Each row is a point on a tangle of strands that fork and nearly touch. The rows are in no order.
Two points are linked if the straight distance between their rows is under 98.8. Some points are linked to none.
J_226: [  1  -1   0 -28  14 -16 -19  21 -31  36 -18   4 -16 -28  13  18 -37  20
  25 -20  -3  34  15 -13  26  -7   5  -7  31   8  26  -3  -6 -21  41  40
  11   9  24 -30   1]
J_981: [-37  26   9  10 -17 -13 -17  26  22 -42   9 -16  29  19  34  19   7  -4
 -39 -52  14 -22  30 -17 -23  27  26 -47   4  -6 -14  19  23  11 -30 -27
  -3  31 -27 -21 -35]
J_626: [-37  24  25 -19 -14  12  30  24   5 -11 -28  -4  14  13  41  -1 -40   5
   0 -74  12 -20   5  -4  -6  19  19 -52   9  -8  19 -18   7   3 -26  17
   5  46 -16   1  -5]
J_165: [ 11  22  24  -5  25 -44   0   8 -30  23 -31  -2 -17 -13 -13   3 -11  -5
  28  26 -23   4   6  -9 -10  -9 -15  -5   8  44  36   2  -7   5  10  42
   4  22   9   8  -9]
J_774: [ -3  39  12  20   5 -48   5  24 -12  19   2  -4   3   8 -12  -6  33 -24
 -31  -8 -21 -32  34 -14 -22 -15   2   9 -18  27   3  -7 -27  22   5   1
  -8  -7 -18 -16  15]
J_743: [-20  13  25  -3  16 -33   8   1  18 -29  -6  -7  28  29   4  13  19 -24
 -28  -9  15 -19  39  -7 -18  23  29 -36  -4  -4   9  35   2  -5 -21 -22
  15  11 -21  -9  -6]
J_342: [ -5 -26 -24 -24 -31  26 -12   4  14   3  38  -7 -31 -14   8 -20 -26  35
   2 -16   8   9 -35  19   2  -9 -23   6  -3  -1 -11  -4  56  -7  -4  -6
 -17   7   4  -1 -23]
J_321: [ -9 -21   3   5 -23   9  13 -30  -5 -27  17  11  15   4  10  30  22  -8
 -26  15 -10   9  25   0  -8 -33 -13  15  -6 -16   0  13  -6  -8  20  -8
   0 -15 -12   7  36]
J_902: [  0  -8 -23 -13  -8  19   5  14 -18  35   5  15 -49 -31  -3 -14 -41  22
  35  -7  -6  -3 -39 -10  21 -36 -27  21  31  16   3 -39  13   5  31  17
 -10  28  12   4  -4]
J_479: [ -5 -41  10 -22 -10  40  14 -26   3  -1 -11   8 -21  -5  -2  -9 -51  19
  21  -2   7   8 -24  25  14 -21 -10 -30  15 -12  20   6  29 -25  -1  32
  20   8  -1  20 -15]
J_994: [-21 -16   2 -27 -39  27   8   4  22  -1  13  -3 -21   8  19  -1 -20  21
   1 -30  27   6 -18  24  -6 -18 -22 -26  -9 -10  11   9  62 -12 -23 -25
 -13  28 -19  17 -22]
J_589: [ 18  10 -31  15  -5  14  -5  22 -18  55 -24  35 -36   8 -26 -40  -2  -4
  37  -6  -4 -17 -69 -10   9  -8  -3  47   3  16 -13 -59 -21  13   3  -9
 -10  17  14  36  21]
J_110: [-26  18   5 -26  -6 -19   0  17 -28   1  -7  -4   4  10  23  23 -13  15
 -23 -14  -8  43  -4  12 -10  -1 -30 -22  23  39  39  30  35 -23 -22  11
   3  36 -28  33   1]
J_364: [ 12   4 -21   1   3 -20  -9  -4  37 -61  14  -5  37   0 -18  20  55  -4
 -54  23  -9   9  44  -9  -5  11  -1   7 -14  -7 -28  27  -5   0  -6 -17
   2 -53 -22 -12  10]
J_67: [ 20 -26 -31   0  -9  18  -9 -17  -4  -8   8  16   4  -7 -16  -6  14   8
 -11  16 -16  13 -19  20  -5 -15 -26  30 -16 -14 -16   6  -4 -21 -11 -20
  -6 -10   5   2   8]
J_92: [ 46  -8   4  22  40  31 -16 -28 -27  -3 -14  -5 -29 -27 -14   2  -8  17
  57  63 -17  11 -26  -1 -11 -30  -5  28   5   6   6 -18 -36  20   2  33
  -1   0  75  19  -5]
J_433: [ -7  21  18   4  17 -31  15 -11 -43  -9 -26   2   2   5   0  16  15   3
 -18  35 -25  22   5   3 -33  -9 -53  -2  17  46  39  27  16  -8  -8  30
  15  17 -22  44  10]
J_647: [ 15  34  13  11  31 -39  10  -7 -58  14 -51   0  -8  -3 -18   7 -11   2
  15  35 -17   2   1   2   1  -1 -45  -4  18  51  48   8 -12  -4  -1  40
  12  20 -21  36   0]
J_9: [ 11 -19   9 -31  -8 -11  -8 -22  24 -43   9  -6  11  -8 -10  34  27   7
 -12  40  -3  38   7  13 -20  -5  -5  -8 -10   0   1  36  37   1 -12   7
  -1 -21   8  14 -11]
J_376: [ -2  -9   4  42 -14  46  17 -27 -25  32 -20  10 -38  -8   7  13 -26 -17
  65  38  13 -17 -28   1   0 -44 -31  13  -8  -4  23 -20  -8  12  24   3
   2  42  -1  60   8]
J_653: [  2  39 -14 -10  23 -50 -24  36 -42  21 -28  -3   4   0   7  18  -9   3
 -18 -28 -12 -12  22  -4  12  18   1 -16   7  24  20  18 -23  -9  -2  35
   5  16 -15 -27  -6]
J_286: [  5  -1   0  27 -26  47  23 -12 -13  21 -19  28 -35   1  -5  -4 -12 -25
  46  16  24 -31 -28   7   0 -30 -33  27 -21 -21  -1 -38 -19  -7  10 -22
   9  28  -3  39   7]
J_648: [  2 -28   5  16   5  31  -3 -15   2   2  42  -2 -23 -14   0 -23  14  21
  12  30 -15  -1 -21 -26 -31  -1  21  47  12  -1 -29 -35  10  28  37  23
   0 -27  66 -15  10]
J_739: [ 34  -4 -13  -4  13  -7  -2  -7  -6  10 -28  -1  -3  -1 -29 -10  -7  -3
  25  31  -3 -12 -26  28   6  -4 -35 -11 -30  14  15  26  -1  -9 -48 -22
  -1  21 -19  23 -31]
J_762: [-12 -20 -10  13 -24   9  -4 -12 -22  19  44   7  -8  -4   9  19  21   1
 -12  14 -10   7   0  -7  -1 -40  -7  30  -8 -10  -8  -6  -5  10  33 -20
 -22  -7   6  12  37]
J_854: [-24 -19 -16   6 -20  18  -8  -1 -26  43  58   4 -16  16  16  -9   9  13
  -8 -13   3  -5 -18   0  17 -12  19  31  -6 -15 -15 -25  -8  12  22 -30
 -23  -6  13   2  41]
J_563: [ 22 -38 -38   0  -6  38 -20 -13 -18   0  27   7 -25 -22 -11 -17  -5  33
  -1  22  -8  23 -44  11   2 -14 -27  43   8 -11 -21  -4  19  -8   7   0
  -7 -11  29   4   4]
J_869: [ 34   0  -6   1  21 -10  -4 -14  31 -50  -3   4  40   3 -19  -5  29  -8
 -35  21  -4  -2  34  -6 -12  32   5   2 -13 -11 -22  31 -22  -9 -17 -10
  27 -46  -6 -39  -2]
J_898: [-30  -3 -27   8 -38  31 -12  13  27   4  63 -19  11  16  37 -19  10  22
 -30 -46  12   2  -3   0  10  29  23   7   3 -26 -42 -26  30  13   8 -40
 -30 -15  -3 -25   6]
J_529: [-32   5  15   8 -33  15  32   4  37  -5  31   8 -14  15  10  31  61 -17
 -14 -11  30 -17  28 -24 -11 -14 -10  19 -20 -35 -31 -18  22  11  21 -66
 -10 -16 -13   2  16]
J_843: [-16   4  13   0  -3 -21   6  -1 -20 -11  11  -5  21   3  13  25  20 -14
 -40 -10 -16   7  45  -8  -1 -21   3   5   4   4  14  13 -17  -4  21  11
   1 -15 -22  -6  38]
J_483: [-35  25  11  18   1 -27  -4  33  41 -11  31 -26  18  15  19   1  36 -26
 -37 -33  15 -24  45 -25  -4  10  43 -21   4  -3 -26  -2  -3  28 -13 -32
 -15   2 -30 -35  -2]
J_856: [  1 -16 -26   1 -25   9 -28   4  26 -19  43 -15  21 -16  13  -2  11  15
 -31 -15 -12  36   6  -4   0  26  11  22   9  -7 -35   0  30  -6  28   3
 -21 -40  10 -35  -4]
J_480: [  3  14   7  -3  35 -18  14  -1 -50  24 -55  -2 -15 -12 -11  13 -32   2
  40  33  -6  33 -25   6  30 -10 -44 -20  41  49  56   7   1  -3   7  36
  16  34 -29  55 -18]
J_213: [ 28 -31  13 -11   4  13   4 -45   6 -34   5  -5   6 -11 -15  40  25  14
   7  72  -1  29  -5   8 -14 -21  -8   4 -16  -7   3  27  12  16 -17   4
  -2 -28  28  25   0]
J_337: [-34  13  -2   5 -13   0  -4  23   1  -3  38 -31  30  -1  42   9   8   5
 -51 -56  -7  20  58  -6  20  -4  29  -6  16 -14 -13 -10 -16  14  15   2
 -22 -16 -21 -36  28]
J_21: [  1 -31   4   1 -22  53  31 -34  20 -26 -15  18 -17  -9  -5 -22 -35   5
  20  -1  12 -10 -22  13 -11 -21 -37  -8   3 -25  -5 -19  26 -24   7  16
  21  -2   2   5 -19]
J_808: [ -4 -24  30 -12  14   0  23 -38  14 -41 -13   6  36  16  -4  33  20 -18
 -21  36   6  11  41   0  -2   2  23 -18  -3 -11   6  35 -11 -12   0   2
  26 -32 -19  -3  27]
J_611: [-21 -10  12 -21 -24   0   0  -9  26 -27  19 -14  21   2  27  22  -6   8
 -27 -26   6  27  19   2  -9  13  21 -27  10  -6   2  22  44 -10   6   9
  -2  -6 -12 -10  -1]
J_274: [ 48  19 -16  10  27 -34 -14  -1 -31  25 -30   1   4  -6 -31 -11   1   0
  16  36 -19 -11 -16  15  15  10 -29   8 -30  23  16  16 -37  -2 -27   1
   1   4  -3  14  -9]
J_340: [-19  -3 -40   9 -26  10 -38  15  43 -26  51 -28  33  -1  29   7  15  10
 -45 -34   6  26  18   0  16  35  31  -2   8 -18 -43   7  21  -1  11 -24
 -29 -32 -11 -32  -8]
J_967: [-32 -13   5 -26  -5  -3 -20  -3  17   8  49 -26  18   9  33  21   8   1
 -16 -15  23  14  27   4  33  14  65 -27   2 -27 -12  29   3  11   3 -14
 -17 -11  -7 -16  16]
J_177: [ 40  -2  -2  12   0  13  10 -24  -3 -18  -4  11  -6 -13 -26  -7  21   0
  13  45 -14  -4 -21  10 -27 -25 -41  28 -21 -10  -5  -2 -12   6 -24 -16
   4  -9  22  17  -6]
J_660: [  7  17 -30 -23  15 -30  -9  21 -50  33 -43   4 -13 -10   3  21 -36  16
  20  -6  -3  18 -19  16  53 -16 -38 -18  18  35  41   2  -9  -2  -7  12
 -14  41 -34  17 -11]
J_956: [ -2 -17  21  -1   5 -10  16 -17  47 -34  19  -2  17   3  -9   4  30 -17
 -11  13  14  -8  21 -16  -9  11  31  -5  -9 -21 -18  13   7   7   6 -24
   2 -32   9 -16   3]
J_602: [-25 -37  27 -20  -3  -3   0 -23   7  17  35 -11   3  15  16  22   2  -4
  12  14  15   9   9   8  19   0  48 -20 -10 -15  11  27  11   7  17  -7
  -8  -9  12  10  17]
J_982: [-27  -2   9  -1 -19  13 -12  10  27 -34  13 -32  47   4  47  21 -13   4
 -36 -50   3  23  41  -4   1  34  31 -33  25 -14  -7  17  22  -6   6  10
  -5 -15 -21 -37  -5]
J_438: [ 12   8 -17  17  21 -14 -22  25   5  39  10  14   6  24 -23 -41  23 -19
  -4 -24  -9  -4 -19 -10  -3  23  47  21  -5  -5 -23 -15 -39   5 -16 -26
  -2 -11  13  -5  17]
J_783: [-14 -15 -21 -15 -10  19 -18  10   4   5  19  -7  17   5  24  -2 -26  14
 -10 -47   8   2  -4  14  25  23  31 -15  -5 -28 -15   5  -1 -14  -6  -4
 -11   3   1 -33  -6]
J_899: [-35  -6  30   7 -26  10  16  -4  58 -34   2  -9  14  21  21   1  -9   3
 -16 -46  38 -10  13 -10 -23  27  21 -55   2 -22  -9   1  54   2  -4 -34
  -3   5  -2 -21 -35]
J_89: [-22  -4 -10 -22 -36   5  -7  10  24  -3  24  -1  -4  19  24  14  14  10
 -14 -31  22  -2   2  16  -7  -8 -14 -13 -28 -14  -2  14  38  -4 -25 -52
 -26  26 -20   8 -11]
J_655: [-29  19  20   8  14 -15  -8  13  12 -49 -14 -16  39  26  32  18   5 -10
 -45 -36  14 -15  39 -19 -21  45  37 -50  18   3   0  41  14  -7 -25   1
  26  10 -30 -19 -21]
J_728: [-16   0 -11 -37  -3   6  -9  13 -27  13 -15  -2  13   7  33  21 -38  19
  -3 -40   8   3  -6  27  32   6  15 -39  -4 -12  24  20  -7  -7 -34   4
 -12  39 -18   2   0]
J_560: [ 10   2 -30  16  -7  29   5  12 -22  41  -2  23 -50 -23 -16 -26 -13   7
  41   9  -4 -13 -58  -9   6 -38 -36  44  12  14 -11 -48  -3  19  16  -1
 -15  26  18  25   1]
J_131: [  0 -31 -32   5 -24  46   2  -4  -2   4  34   1 -30 -15   6 -32 -26  38
   4 -11  -4   0 -47   2  -4  -2 -30  32  19  -7 -24 -32  46 -10  23   9
   0  -9  22 -12  -9]
J_741: [-11  31   4  -6  -2 -36   9   9 -22   3 -15   0  -5  12   0  12  14  -2
 -14   2 -18   1   2   9 -24 -14 -45  -8  -2  31  29  19  24  -9 -19   7
  -2  25 -36  25  -4]
J_809: [ 20  -6  13  11   7  41  24 -30 -10  -7 -43   5 -27 -18 -28  -2 -25 -12
  50  46   3   1 -31  23  -3 -41 -49  -7   8   1  27   2  -3   3 -13  20
  19  25 -10  53 -24]
J_760: [ 26  21  -4  24 -15  26  23  -1   3  -3 -38  33 -16  -7 -29 -27 -13 -25
  38  15   6 -37 -29   2  -8 -16 -36  36 -13 -10  -9 -41 -30 -10  -4  -3
  21  18   1  29   6]
J_979: [-10 -12 -23   6 -19   8 -21  18   4  24  52 -11  -2 -11  11 -25   3  29
 -17 -27 -11  24 -16 -15  -3  25  20  33  19   7 -32 -26  31   5  36   4
 -22 -26  26 -45   5]
J_461: [ 11  38 -20   5   3 -16   5  20 -21  -1 -39  19  20  19 -15 -15 -19 -20
 -10 -25   3 -45  -4  14  23  18   1  -2 -23  -5   0 -18 -61 -15 -20  -5
   8  15 -23  -3  15]
J_907: [ -2  23  -4  -5  29 -28  -3  -5 -59  19 -51   2  17  20   2  26 -16   0
  -8  12  -7  -6  14  25  24  23 -17 -24  -1  25  36  36 -24 -26 -20  22
  13  21 -39  19   9]
J_62: [ 35  -5 -13  38   3  28  -7 -13 -21  34 -12  27 -15  19 -37 -36  34  -9
  26  25  -6  -2 -49  -4 -20  -4   2  50 -14 -11 -18 -33 -32  16 -12 -38
   4  -3  34  51  35]
J_164: [ 30   4 -17   9  27 -13 -15  11 -32  40 -32  10 -36 -31 -26  -6 -26   6
  63  36 -16   9 -35  -8  35 -22 -25  21  13  35  23 -36 -30  17  20  20
 -15  25  19  24 -13]
J_644: [ -1 -34  28  -3  11  45  17 -37  -7  -1 -30   9 -33 -13 -18   0 -41   4
  42  35   5  19 -29  22  -2 -38 -20 -27  26   4  37   9  13  -5   0  46
  28  12   6  52 -19]
J_746: [-10   4   0 -33   2  -1  11  10 -26   2 -24   4 -17 -19   5   9 -38  15
   6  -8  -9  40 -18   7  10 -22 -37 -20  46  25  37  17  29 -21  -1  36
  16  32 -25  21 -14]
J_311: [-40 -19  24 -12 -10  10  -1  -9  47 -12  44 -23  12  15  32   9  -6   4
 -13 -26  44  -5  24  -3  14  29  71 -48   7 -33 -16  13  26  11   8 -20
  -5 -14   6 -17  -6]
J_612: [ 50  28  -3  19   8  14  15 -16  -9  -8 -51  20  -5 -14 -42 -24 -16 -12
  43  54  -5 -28 -25  15  -1 -13 -49  24 -15   7   4 -19 -49  -2 -24   4
  22  14  -3  42  -7]
J_140: [ 13  36  -7   8  22 -57 -20  30 -32  17  -8  -4  -1 -11 -12   2  13   1
 -36  -8 -25  -4  34 -13 -14   3  -7   5   1  36  12   9 -18   3  13  31
  -1 -13  -3 -32   0]
J_551: [-12  48  -7   9  24 -36 -29  35 -44   5 -17 -13  14  19  18  14   1  -9
 -35 -40   0 -45  41  -4  13  26  30 -27  -1   9   9  26 -42   6 -24  19
   8  16 -34 -22   0]
J_156: [ 41  21  11   9  24  17  18 -33 -21 -18 -56   1  -4 -13 -40  -8 -20  -1
  43  64  -9  -7 -18  22  -1 -20 -53   0   3  19  29   5 -29   1 -28  34
  29  13 -15  46 -23]
J_567: [-33 -13 -22  -2 -36  26  -5   3  11  21  72  -2 -15  25  20 -13  35  17
 -23 -19  22  -7 -15   0   9   6  14  31 -11 -26 -38 -25  24  15  16 -57
 -21 -17   3   3  29]
J_250: [  1  28  -8  18  31 -39 -22  30 -15  15   4 -16  19  12   3  -9  16 -26
 -36 -25  -6 -21  42  -9  16  19  40  -5  -4   2 -11  14 -55   1  -9   7
   9 -18 -20 -35   8]
J_820: [  4 -34 -12 -25  -6  15 -14  -9  -4   5   2   3   8  -2   7   5 -34  14
  -2  -8   2  16  -6  26  21   8  15 -13  -9 -23   0  26   4 -30  -4  12
   6  -3   4 -19  -7]
J_314: [-14 -17   2  18  -3  15  19 -10  56 -30  28   0  14  11  -6 -16  33 -14
 -16  -6  27  -6  12 -22  -3  22  18   9   2 -39 -45 -19  15   9  18 -52
  -4 -43   8 -27  10]
J_914: [ 12  28 -13  -5  20 -50 -26   8 -23 -19 -11  -6  12  -6  -3  22  24   8
 -48   9 -24  15  40  -4 -20  14 -22   1   3  24  10  42   7 -15  -1  31
   9 -23 -15 -21  -4]
J_811: [ -6   9   8  10 -23   7  18  12  22  18  14  17 -18  10  -4 -17  31 -18
  10 -18   7 -25 -10  -8 -27  -7 -15  24 -30 -12 -20 -25  12   3  -8 -44
 -11   8   2  -8  -5]
J_629: [ -6 -18   4   7 -20  32  29 -19  28 -31 -15  15  18   9   1 -18 -22  -4
   0 -25   9 -18  -3   8  -9   7 -20  -8  -6 -35 -10 -19   9 -31   4 -14
   8  -8  -7 -22  -8]
J_240: [ -1 -23  17 -22 -15   3 -10 -16   3  -1  22 -13 -30 -24  -1   9  -3  22
  12  25  -2  36 -18  10 -20 -28 -20  -1   7  13  17  12  57  11   6  20
 -15  10  18  19 -17]
J_388: [  0  -8 -18   1  12  -1 -16  15  13  15  17   4  14  16   2 -24   3 -12
  -2 -31   7 -13 -13   3  10  24  43   4 -12 -25 -22   2 -23  -8 -15 -30
  -7  -1   7 -25   0]
J_263: [ 21   4 -29   5  20   4 -10  14 -22  26 -37  27 -41 -34 -19  -7 -46   5
  53  21 -10   1 -36 -15  48 -16  -2  31  33  23   9 -50 -45   3  47  33
   2  18  33  16  11]
J_99: [ 35  15  16   7  24 -18   1   3  -5  -2 -19   6   4 -11 -29 -23   1 -14
  17  20 -23 -20   4 -10 -15   3   0  22 -13  11   1 -11 -42  -2   3  26
  15  -7  24 -10   3]
J_961: [-11   2  10  -6 -12  -9   8  14   0  38  11   8 -19   7   0 -16  -3 -10
  26 -10  -5 -24 -18  -2  -9 -15   2  10 -20  11   3 -18   2   8   1  -6
 -20  25   6  -3  -2]
J_318: [ 12  -8 -18  20  21  14  -7  -3 -41  40 -22   1 -53 -44 -17   5 -36  17
  75  41   0  16 -39  -7  33 -48 -44   8  37  36  33 -31  -4  34  33   8
 -21  44  -3  42 -20]
J_128: [-19 -19  26   2 -30  14  19  -7  56 -16  17  -7 -12   8   4 -18  -5   6
   4 -25  23 -17 -10  -6 -30  17   3 -22  -9 -15 -14 -17  62   3   8 -15
  -5  -5  20 -21 -36]
J_334: [  2 -42 -13 -36  -8  27 -19 -13   4  -4 -16  -1 -11  -9   0  11 -40  29
  -3  -2  13  39 -13  36  19   0  -6 -35   5  -7  12  44  35 -36 -18  27
  15  -2  -5  -1 -29]
J_163: [-10 -13  23  24  -7  26  17 -12   7  18  25  10 -34  -9   0 -10  16  -6
  29  27  -7 -29  -9 -26 -38 -25   9  37  -9  -1 -14 -39   0  26  34   7
  -2   3  48  -1  15]
J_256: [ -3 -12  -1 -31 -17 -15 -22  -4  10 -13  22 -11  -1 -12   7  22   1  15
 -15   3  -3  43   8  10 -11  -1   1  -6   2  10   9  33  44  -9   8  14
 -10  -2   2  -2  -9]
J_44: [ 21 -34 -13 -21  27  17 -31   3 -17  36   5   5 -28 -12  -8 -19 -21  24
  42  19  -4  21 -33   0  21  14  20  22   4  -3  -5  -1  -6 -10  25  29
  12 -19  59 -13  -7]
J_791: [ 19 -15   0  17   6   3  -5  -8   9 -12  33   0   2 -16 -16 -14  39   1
 -12  24 -19  13  -4 -22 -25  -6  15  43   0  -5 -33 -17  -8  19  11   5
  -4 -40  43 -19  16]
J_503: [-21 -26  24  -8   7  -6  -1 -12  65 -34  23 -17  20   4   2  16  13 -13
 -12   5  38   4  28 -17  13  31  69 -37   6 -25 -19  24  27   7  11 -17
   6 -37   6 -19 -10]
J_187: [-39   6   3  16  -7  19  -6  15  40 -34  34 -52  48   3  58  14  12  -7
 -49 -46  13  16  65 -11  29  27  45 -26  29 -29 -27  -3   3  18   3  -7
 -21 -28 -31 -40  11]
J_823: [ -7  14  13 -10   1 -31  -1  21   9   7  -2   0   2   7   5  -8  -6 -14
   3 -25  -9 -26   4  -7 -17   8  14 -15 -12  14   6   6   6   1 -13   8
  -6  23  -9 -19 -16]
J_291: [ 24  27  -5  26  -4  -9  12   6  -8   7 -22  28  13  18 -32 -30   8 -33
  -9  -4  -3 -35   1   4  -2   4  -9  22 -25  -8 -10 -25 -57 -11  -8 -24
  13  -4  -8   5  28]
J_509: [  4  -7 -27 -25   0   4  -7  23 -27  32  -3  13 -34 -36   6  -2 -46  36
  25 -25  -5  19 -16 -13  39 -12 -10  10  43  10   6 -38   3 -13  43  25
  -9  15  25 -31  -2]
J_918: [ -2 -17  34  -9  14 -31   4 -20   7  17  13 -12   9  12   0  24  20 -17
  21  35  -1  10   9  -2  -2   2  33 -13 -21   8  22  33   8  17   0  -6
  -8  -3  10  20   2]
J_280: [ 37  21  -3  -4  22 -27  -9 -16  -6 -39 -11   3  25  -6 -16   5  31   8
 -39  28 -25  -1  38   1 -27  13 -31  10 -12  12   2  31 -12  -9 -20  23
  18 -41  -8 -18  -1]
J_884: [  2  17 -26  -7   7 -24  -9   6 -56  28 -28   4   8   4   3  21 -21   2
  -5  -6 -15   7  -4  26  40 -12 -30 -10  -9  17  32  12 -33 -15  -8   5
 -13  24 -33  12  12]
J_247: [-29  -3  12   5  -4 -17  11   4  18 -22  32 -27  29   7  19  20  28 -19
 -43 -19   1   6  58 -12  18  -5  39  -4  14 -17  -8  11 -15   6  18  -6
  -4 -30 -29 -20  35]
J_703: [-17 -41 -11 -22 -20  15  -4 -27  36 -32  46  -7  13   3  -4  30  23  10
 -16  29  27  15   8   9  21  10  30  -6 -13 -31 -26  22  27   2  18 -40
 -12 -37  -2   6  20]
J_840: [ 24   1  11  23  21 -16   5   6  30 -13  22  -8  21  -5 -22 -26  48 -24
 -24   9 -16   0  26 -29 -19  11  32  32  -1  -3 -33 -10 -25  19   3  -4
   8 -53  14 -28  18]
J_69: [ 38  15  31  -3  13  -2  23 -30   8 -36 -29   5   2  -4 -30 -13  10  -5
  18  44  -9 -18  -1   7 -37  -9 -36   0 -16   2  10   4 -11   1 -34  12
  23  -2  16  13 -18]
J_701: [-28   5  25  -3 -24  25  40  -2  19 -33 -24   4  23  18  28  -2 -22  -5
 -10 -60  17 -16  16   2 -13  12  -8 -34   3 -25   8 -18  16 -19  -8  -3
   8  17 -20 -14  -1]
J_734: [ 36   7 -22   0  27 -13 -17  23 -26  31 -38  26 -11 -15 -24 -18 -24  -4
  28   7 -20   4 -24  -9  32   5   8  32   4  17   0 -27 -52 -13  22  29
   8  -2  30  -5  14]
J_976: [-42  18  14 -24 -27   3  14  15  13 -19  -1   0  10  32  37  29  10   3
 -29 -43  28   7   9  10 -25   3 -11 -38 -11  -6  16  20  40  -8 -39 -42
  -6  42 -29  29  -6]
J_506: [  5 -13 -15 -27  21  -5 -39  21 -25  50  -2   3  -9 -15   5   1 -26  11
  27 -13   3  27   0  -4  31  14  24   9   5  -4   1   8 -15 -14  29  25
   7 -12  44 -36   1]
J_296: [-32 -16 -11  17 -39  42   5  -1  55 -19  56 -24  16  17  29 -19   6  22
 -20 -30  30  -6  -9  -3   1  59   9  -6   6 -23 -46 -28  58  12  30 -49
 -21 -42   9 -30  -7]
J_5: [ 39   8  -1  41   3   8   7 -13 -10   7  -9  30   8  10 -37 -32  41 -24
  -8  17 -11  -8 -15  -8 -26  -9  -6  44 -18 -14 -23 -22 -53   8  -9 -39
  19 -26  19  23  40]
J_372: [-31  21  19  -9 -26   8  32   8   2  -4 -17  11   1  26  19  10   0 -14
  -5 -37  17 -23  14   9 -15 -10 -23 -18 -13 -19  17  -6   7 -13 -17 -27
   3  35 -28   8   5]
J_118: [ 20  33   1  16  26 -37  -1 -11 -38  13 -34   5  18  21 -21   2   2 -12
  -6  27 -11 -33  17  18   6  23 -16 -10 -29  18  24  27 -40 -11 -22  -2
   7   2 -30  16   8]
J_242: [ 41  -7  30   3  26  -4   5 -47 -20 -19 -18 -16  12  -9 -14  37  25  12
  23  78 -19  30   2   9 -17 -16 -19  -4 -12  15  22  31  -9  21 -27  21
   7 -14  32  29 -11]
J_289: [ 33   0  31   2  34 -31  -2 -28 -11   3  -6 -12  15  -5 -14  18  32  -8
  16  59 -18   8  20  -3  -9   3  10   3 -23   8  16  30 -27  18  -9  12
   8 -25  25   7   3]
J_385: [  5  -7  26  -6   4 -11  10 -12 -13   3  -8   0 -18 -17  -7   5  -5   0
  25  29 -18  14  -7  -4 -26 -31 -17   3   6  19  25   3  14   7  10  32
   0  18  18  13  -9]
J_485: [-17  29  15 -18   5  -8  36  10 -14   2 -56  11 -15   4   0  -1 -49 -17
  26  -7   2 -15 -20   5  18  -7 -18 -18  27  31  39 -13  -6 -13   0  43
  24  42 -28  43  -4]
J_305: [ 23 -19   0   9  26  21 -18  -7 -20  20  16   5 -35 -19 -13 -21  -4  16
  41  41 -21   7 -31 -13 -12  -9  12  37   7   5  -8 -30 -12  19  21  25
  -5  -5  74   4   1]
J_73: [  6 -33  -5  11   7  33  -1 -23 -31  36  -8   0 -44 -19  -7  -3 -45  14
  65  37   6   1 -41  13  27 -36 -23  -1   9  10  28  -7   0  11  19  12
  -8  27   9  45  -7]
J_595: [ -3 -22  26  -9 -17   7  16 -18  33 -15  22  -9 -18 -13  -2  -7   8   6
  14  10   1   0  -8  -3 -34  -8  -1   0  -7  -1  -7 -10  50  13   6  13
  -3  -8  29  -4 -21]
J_382: [ 15 -14 -14 -10   3   0 -26  -6  32 -40  -2  -8  38  -3   2  16  11   1
 -30   0   0  24  30   5  -5  34  16 -16  -6 -12 -21  44  10 -23  -8  10
  18 -38  -9 -44 -22]
J_505: [  8   5   0  30  31 -19 -10  20  25 -11  13 -20  33   5   0 -22  29 -34
 -42 -13  -3  -5  44 -18  11  20  44   8  11  -8 -29   7 -39  -1  -3  -1
  13 -50 -14 -48  12]
J_283: [-33  19   8   5 -19 -21  15  22  47  -1  35  -6   4  17   6  17  59 -24
 -26 -16  26 -17  32 -21  -8  -5  18  -1 -17 -13 -30  -5  17  25  -4 -63
 -22  -9 -25 -12   5]
J_710: [ -7  20  28  -3  12 -43  11  10  17 -14   1 -13  12   4  -1   1  28 -21
 -22  -2 -11 -22  36 -16 -31  11  20  -9  -6  18   2  18   5  10  -4   7
   5  -5 -11 -17  -4]
J_636: [-18  29   4 -28  -5 -12  25  27  -8   6 -38   5  -4   2  21   2 -48   1
  14 -45   1 -19 -13   3  20   0   2 -29  15  17  28 -18   0  -5 -11  34
   1  46 -22   9  -7]
J_150: [ 21  27 -33   0  14 -23  -7  30 -22  21 -48  24   6   6 -16 -16 -33 -18
  11 -15  -7 -25 -19   4  47  18  15  19  -9  13   2 -25 -68 -15  -1  19
   9   8   2   0  15]
J_375: [ 25  -1  11 -14  16  -2  13 -24   1 -23 -39   1  -2   0 -29  -2  -6   0
   9  40  -4   5 -11  31 -17  -3 -42 -22 -12  11  24  36  14 -16 -45  10
  24  10 -14  24 -34]
J_593: [-31  19   1  14  -9 -11 -30  38  26   1  32 -22  22   8  34  -2   5  -3
 -24 -59   5 -22  20 -20  -8  21  53 -27   6  -5 -27  -4   1  23 -23 -21
 -23  19 -17 -50 -26]
J_254: [-12  10  -2  27 -12   9  19  14  35  -3  10  12  12  21  -4 -28  31 -20
 -20 -38  14 -21   8 -12 -16  12   5  18 -12 -29 -35 -28 -11  -2  -1 -56
  -5 -11  -1 -29   6]
J_146: [ 17  22 -21  18   0  -4  -6  33  -8  43 -19  26  -7  16 -31 -46   1 -16
  12 -31 -18 -20 -37 -19  -3  10  24  39  -1  13 -21 -53 -38   7   1  -8
  -2   1  13  11  26]

A fork is a point with three links, a tip a point with one. Leave the first point through the second and follow the links. Name the first fork or tip that comes.
J_286; J_376: J_62
J_5; J_291: J_479
J_388; J_438: J_305
J_811; J_254: J_256
J_372; J_976: J_660
J_982; J_187: J_898
J_884; J_907: J_701
J_213; J_242: J_710

Follow the links from the first point to the second, and from the first to the third. Name the last point that the two ways share.
J_485; J_73; J_375: J_701
J_629; J_560; J_318: J_479
J_560; J_636; J_118: J_701
J_382; J_560; J_956: J_140
J_589; J_89; J_62: J_479
J_762; J_981; J_551: J_710
J_979; J_433; J_289: J_256
J_314; J_296; J_433: J_256

A fork is a point with three links. Follow the links from the first point to the second and name the forks in between, in order.
J_961; J_187: J_256
J_110; J_961: J_647 J_240 J_256
J_274; J_612: J_701 J_479
J_505; J_480: J_140 J_710 J_256 J_240 J_647
J_914; J_321: J_140 J_710 J_256
J_44; J_461: J_479
J_256; J_280: J_710 J_140
J_388; J_636: J_479 J_701
J_321; J_165: J_256 J_240
J_595; J_250: J_240 J_256 J_710 J_140
